Points on a hilly landscape, in no order, each with its height.
A ball rolls from a point to the lowest of its 2 nearest points, and stops where none of them is lower. Distance is the straight distance between rows; heights are no part of it.
q_367: [  5  12 -17   4 -20   4 -11  -1   0  18  37   1  14 -17 -16  -4  -8   7
 -44 -46]  h=1.88
q_909: [ 13   5  -7  -8  14  -1 -13  22  10  25 -21  -8 -21 -12  19  -7 -18  35
   0   7]  h=2.91
q_910: [ -6  -4   0  19  -1  12  -8 -46 -20 -34  -3 -31  14 -17  -3  32  35  -6
   6  -6]  h=4.30
q_233: [ 17  -5   0 -25  10  10   0  12  -2  30 -12  21 -22   6 -30 -13 -24   1
   2   0]  h=1.95
q_10: [ -7 -17  20  -4   0   0   4 -21 -17   0  -1 -52   3  -9   5  22  20 -16
  11 -23]  h=2.19
q_852: [ 33  -3 -14  20   1  29   1 -11  33  -4  -2  18 -21 -16  22   8  -7   4
 -28  18]  h=2.09
q_572: [-19  16  -9 -14  -6 -21 -32  29  -6  -4  30 -16   8  18   6  -4 -13  19
 -23 -26]  h=2.63
q_132: [-16   3   3 -33  24 -18  -4 -19 -19  -1  -6   0   3  18 -34   4  11  -2
   5   7]  h=1.67
q_595: [ 16   5 -21  22 -18  29  -8 -24  12 -14   1  10  -9  21  17  14  -2 -15
 -29  10]  h=0.87
q_179: [-27  17   1 -18  11 -13 -14   0  11  14  25 -29 -14   5  30   2  12  10
  -9  -9]  h=2.23
q_372: [ 11  -6 -30  15  -3  25  -4  20   9  26   7  -8 -17 -14   5 -10  32  19
 -37   2]  h=1.42
q_757: [  6 -20  28 -21   7 -18  15 -16 -10   1 -20 -12   5   3  -8   8  -8 -13
  32  -4]  h=2.42
q_477: [ -7  21   4  19  -3 -12  12   2  18 -32  14  34  39  10   4  -7  -8  -7
  -3  35]  h=6.60
q_993: [ 36  18  -4  12   1  26 -20  12  14  14   0  12 -11 -11  -6 -15  -4  26
 -29   8]  h=2.57
q_936: [ -5  -1   8  14   2 -16   8 -23  -6 -38   9 -11  28  -5  12   2  18  -5
  11  -6]  h=3.90
q_454: [  4  -9  -4 -32  10 -12  -3  24 -16  34  -2   1 -22   1 -29  -2 -27  15
   5  -7]  h=1.44
q_905: [-17  -6 -15  20 -16  -5  33   0 -15 -21  -6   1  12  -3  -2  -3   6 -31
  -9 -39]  h=0.88
q_878: [-30  -1   8 -10   9 -23  -6   8 -22   4  17 -16   0  11   2  -3  12  -2
 -12 -14]  h=1.60
q_954: [-18  13   5  -1  20  -7 -14  -9 -12   0  -7  21 -14  25  -7   3  10  -8
   8  20]  h=1.15
q_417: [ 10  -1  16  -4  -4  18   3 -37  -2 -14 -13 -25  15   6 -10  11  12 -11
  14  -5]  h=3.77
q_625: [ -8  -7  12   6  -7 -14  10  -4   0 -33  -3   7  18   5   5  -7  -8  -8
  21  10]  h=3.54
q_4: [-28   8 -21  25 -25  15  14  10 -27 -30 -17 -18   0  12   7   1  13 -27
   5 -16]  h=0.85
q_803: [ 23 -29  33 -19   1 -10  16   4  30  14  -7   9  19 -15  11  15 -27   9
  31  20]  h=5.63
q_303: [  0  -1  13  -8  15 -12 -14  19  15  23 -25  -9 -28   6  12   3 -31  18
  20  10]  h=2.58
q_885: [ -2  16  -5 -21  -4 -27 -35  38   9  14  40   2 -12   3   7   2 -19  25
 -12 -12]  h=3.09
q_969: [-32  -2 -19  26 -23  -9  25 -12 -16 -33  -1 -12  -4   5   6   9  30 -26
  -1 -18]  h=0.61
q_125: [  8  -8  16   6  12  -7   5   1  14  -9  -6  22  18   9   1  -9 -28  -2
  12  22]  h=3.03
q_571: [ 18 -10  -3   2  -3  13   3  23 -13  32   1  18 -21 -21 -21 -18  10  11
 -20  -5]  h=0.81
q_260: [ 22 -13   4   1   2  -7  31  21  21  14  -2  57   0 -24 -20 -17 -23   6
  12  14]  h=4.86
q_400: [-10  -2   1  12 -17  14   0  28   2 -10 -17   6  46   0 -43 -20 -20  -5
  25   3]  h=3.71
q_191: [  1  10  -4   3 -10  20   1   3  -5 -24 -38   6  25  14 -42 -16 -11  -6
  25   4]  h=3.19
q_182: [ -1  -5  13 -30   9 -28 -17  11  15  18  -4 -24 -25   4  14  24 -24  14
  15  -2]  h=2.15
q_8: [ 32   5 -21  28   3  19   1   3  19  13  10  18 -12 -22   5 -18   1  10
 -39   9]  h=2.31
q_904: [  9   1   7   1  -9 -15  31   3  30  -5   3  34  17 -16  29   1  -9  -3
  12  25]  h=6.08
q_807: [ 10 -20  -9  -5 -12  11  13  34  -6  30   3 -14 -12 -19 -20 -25  38   8
 -21  -9]  h=1.02
q_684: [ -1  -2  -4  -6   7  13 -17   3  -2 -26 -32  -3  23  20 -39  -4 -24   8
  21  23]  h=2.55
q_80: [ 17 -14 -24  22 -12  16  34  -1  -8   5   4  24 -24 -10 -10  -1  14 -10
 -18  -5]  h=0.37
q_239: [-38   1  -1 -14  12   4  -6   7  -8  22  33  -4  -9   4  15  -3  21   0
  -4 -19]  h=1.91
q_257: [ -6   4   2  -4  15  -2 -27  -9   0 -22 -22 -12   1  24  -8   2 -12  11
  11  30]  h=1.58
q_561: [  8  -5   6  -5   1   8  -3  10  -4   9 -12  35   3   1 -17 -12 -26  -5
   3   6]  h=2.45
q_266: [ 28   0  -4  -2 -12  29  12  -4  22  -6   0  28  12  -5   6 -10 -27  -1
  -9  14]  h=1.54
q_738: [ 24 -14   4  -3  11  -5  27  16  27   8  -7  25   8 -36   1 -20 -20  18
   2  -1]  h=5.12
q_116: [ -7  10  20 -24  10 -27 -24  -9   3   1   7 -15  -6  18   6  12 -19  15
  -1   7]  h=1.53
q_181: [ -8  16 -11 -36  -3  -2 -18   9  -1   9  28  -8 -17  22 -18   6  -8   2
   2 -22]  h=1.41
q_846: [-11  14 -18  -8 -12  -2 -11 -17   6  13  24 -22   7   1 -13  11   0  -3
 -36 -47]  h=2.06
q_786: [ -4  -5   3  -1 -15   4  32  24  -1  -6 -14  28  40   1 -44 -16 -22 -17
  26   6]  h=4.18
q_983: [-11  23   2  27  12 -21 -10   3  -2  11 -10  14 -17  10  32   2  -2  -4
   8   4]  h=0.45
q_158: [-20  17 -13  -6   7  12 -20  -8 -21 -17  -2 -17  11  19  -9  -6  11   2
  -6   1]  h=1.38
q_143: [ 19  -7  28  -7  -2 -19  20  10  24  12  -1  22  20 -14  28  18 -16   1
  26  44]  h=5.87
q_777: [-11  17  -3 -33  -1 -10 -23   8  -3   0  24 -39 -17  22  10   9   7  10
   0  -7]  h=1.97
q_187: [-25  25   2  30  14 -29 -24   8  -5   9  12  31   2  12  27  -3   2  -1
  -8   0]  h=0.72
q_774: [ -8  -2   1   1   0  12 -21 -29  -9 -32 -22 -23  11  -2 -10  13  26   1
   7  -2]  h=4.04
q_88: [  5  -4 -18  18   6  10  14  19  21  35  13  -8 -26  -8   8  -8  38  18
  -5   8]  h=1.28
q_521: [-28  -1  -1  -6   5  -7  -3 -10 -16  -2  -5 -42   0   9  14   7  11 -13
   3 -12]  h=1.90
q_282: [  5  10  -1 -44  -8 -22 -18  29  -6  19  16   2 -12  20 -31   4 -29   1
   5 -16]  h=0.67
q_345: [-25  -1   5   2  10 -31   4   2 -25  -8  10 -11  24   4  -7 -14  -1 -16
  -5 -27]  h=1.32
q_185: [ -2 -12   0  11   0   7  16  32  12  41  16 -12 -21 -20  -8 -20  45  33
  -9 -11]  h=1.16
q_262: [  1 -11  19   2 -12   2  24 -42  -2 -23   3 -10  25  -7  -7   8  13 -20
  18  -6]  h=4.01
q_435: [  5  -7  20   2  19 -18   0 -18   5   4  -6   1 -27  -7  34  12   0  -4
  14  -6]  h=0.46
q_154: [-25   0  -1  19  -8 -10  11   3 -17  -9  -3 -17  29  -9   3 -16   8 -18
  -8 -44]  h=1.08
q_64: [ 19   6 -11  13 -16  28   6 -28  11 -23   0  27   6  22   5  -6 -14 -15
 -11  19]  h=1.12
q_956: [ 19 -14 -22  -5  -3  17  16   8  -9  20 -14   9 -30  -1 -19  -5   8  -6
 -11  11]  h=0.56
q_87: [-25  22   0  18  20 -18 -18   4 -26  -5   3  24   2  21   2 -12  16  -7
  -2  11]  h=1.04
q_710: [ 10  -6 -15  15 -10   5  -7  16  -6  16  26  -6   4 -26   2 -14   8  19
 -54 -27]  h=1.69
q_381: [-16  21 -10  -9 -12 -15 -14   8   1   4  35 -22   2  -2   9   6 -14   3
 -23 -38]  h=2.29
q_395: [ 34  -6   3   0 -10  16  16 -14  37  -4  -2  13   1 -22  25  -2  -6   6
  -9  20]  h=1.89
q_91: [ -6   9   7  -3  18   7  -8 -17  -5   6  -9   0 -26  22  17  11  22 -23
   5  20]  h=0.89
q_60: [-16  -7  21  -8   5 -19   2 -27 -22 -18 -15 -37  15  -7 -12  11  20 -11
  22 -20]  h=2.61
q_460: [ 10 -26  13  -3  -1 -18  26  21  29   7 -15   7   7 -25   1  -1 -30  12
  15  17]  h=5.36
q_83: [ -3 -11 -43  30 -13  28   0  14   2  14  25  -8   3 -19  10 -10  15  11
 -48  -8]  h=1.55
q_644: [ -7   7  18  13  -3 -19  14   8  26 -24   7  22  35  -1  28   8  -8  -2
  19  35]  h=6.31
q_892: [-18 -13   6 -17  20 -29   2 -24 -21 -23 -15 -11   7  -1 -27   6  14   2
  26   6]  h=2.24
q_974: [-25  18 -18  19  -9  15  -9   3 -26 -16  -9 -23  19  14  -3  -6  25 -15
  -5 -23]  h=1.05
q_536: [ 41 -21  34 -16  -7  31   5 -22  12  -2  -9  -2   6   4   7  14 -12  -3
  19  19]  h=3.26
q_105: [ -5  -4   7  -2   9  -2   1 -17  -5  26  -5 -11 -41   3  32  28  19 -17
  18   6]  h=0.70
q_268: [  8 -19   1  -2 -20   1  30  17   4  -5  -2  43  18 -18 -20 -17 -18  -9
  24   5]  h=4.54
q_767: [ -8  12  11 -24   9  -7 -36  -7  -6 -17  -5 -27  -6  24 -12  18  -6  23
   4  11]  h=0.73
q_364: [ -7  -3  16  14  11  -2  -1 -43 -22 -43  13  -7  24 -22   0  17  25  14
  16  -2]  h=4.21
q_611: [  9  14 -28  25 -23  45  -1  -1   0 -15  -6  10 -25  11  18   2  -1 -18
 -10  16]  h=0.68
q_932: [  7   1 -26  26 -31  32  17   9  -7   2   8  26 -34  -8   0   7   8 -11
 -14  11]  h=0.43
q_101: [ 17  19 -12   7  -3  22 -21  24   9  30  -3   5 -24 -10  19 -14   2  34
 -11  10]  h=2.83
q_253: [ -9  -8  12 -28  22 -20  -4 -11 -18  14 -13  -3 -14  10  -5  11   4 -10
  15  -6]  h=2.05
q_165: [ -1  22 -13  11  -4  24 -18 -18  -2 -19  -4  -4   6  21   5  -5  10 -13
 -24   3]  h=1.10
q_771: [  3  -2  -2  11  27 -24   8   5   5  16 -13  10 -17 -11  26  -5 -13   0
   9  -4]  h=0.14
q_122: [ 27 -25  14 -12   0  17  -3 -25   5   4 -19 -23  -1  -5  -1  19  -7 -11
   7  -5]  h=3.53
q_396: [ 20 -20  37 -12   6   1   9 -25   0  -8   2   4   3  -2  -4   9   4  -4
  28  16]  h=2.87

For each start below, name the point where the ball stops.
q_179 | q_969
q_101 | q_80
q_710 | q_80
q_60 | q_969
q_644 | q_767
q_268 | q_767
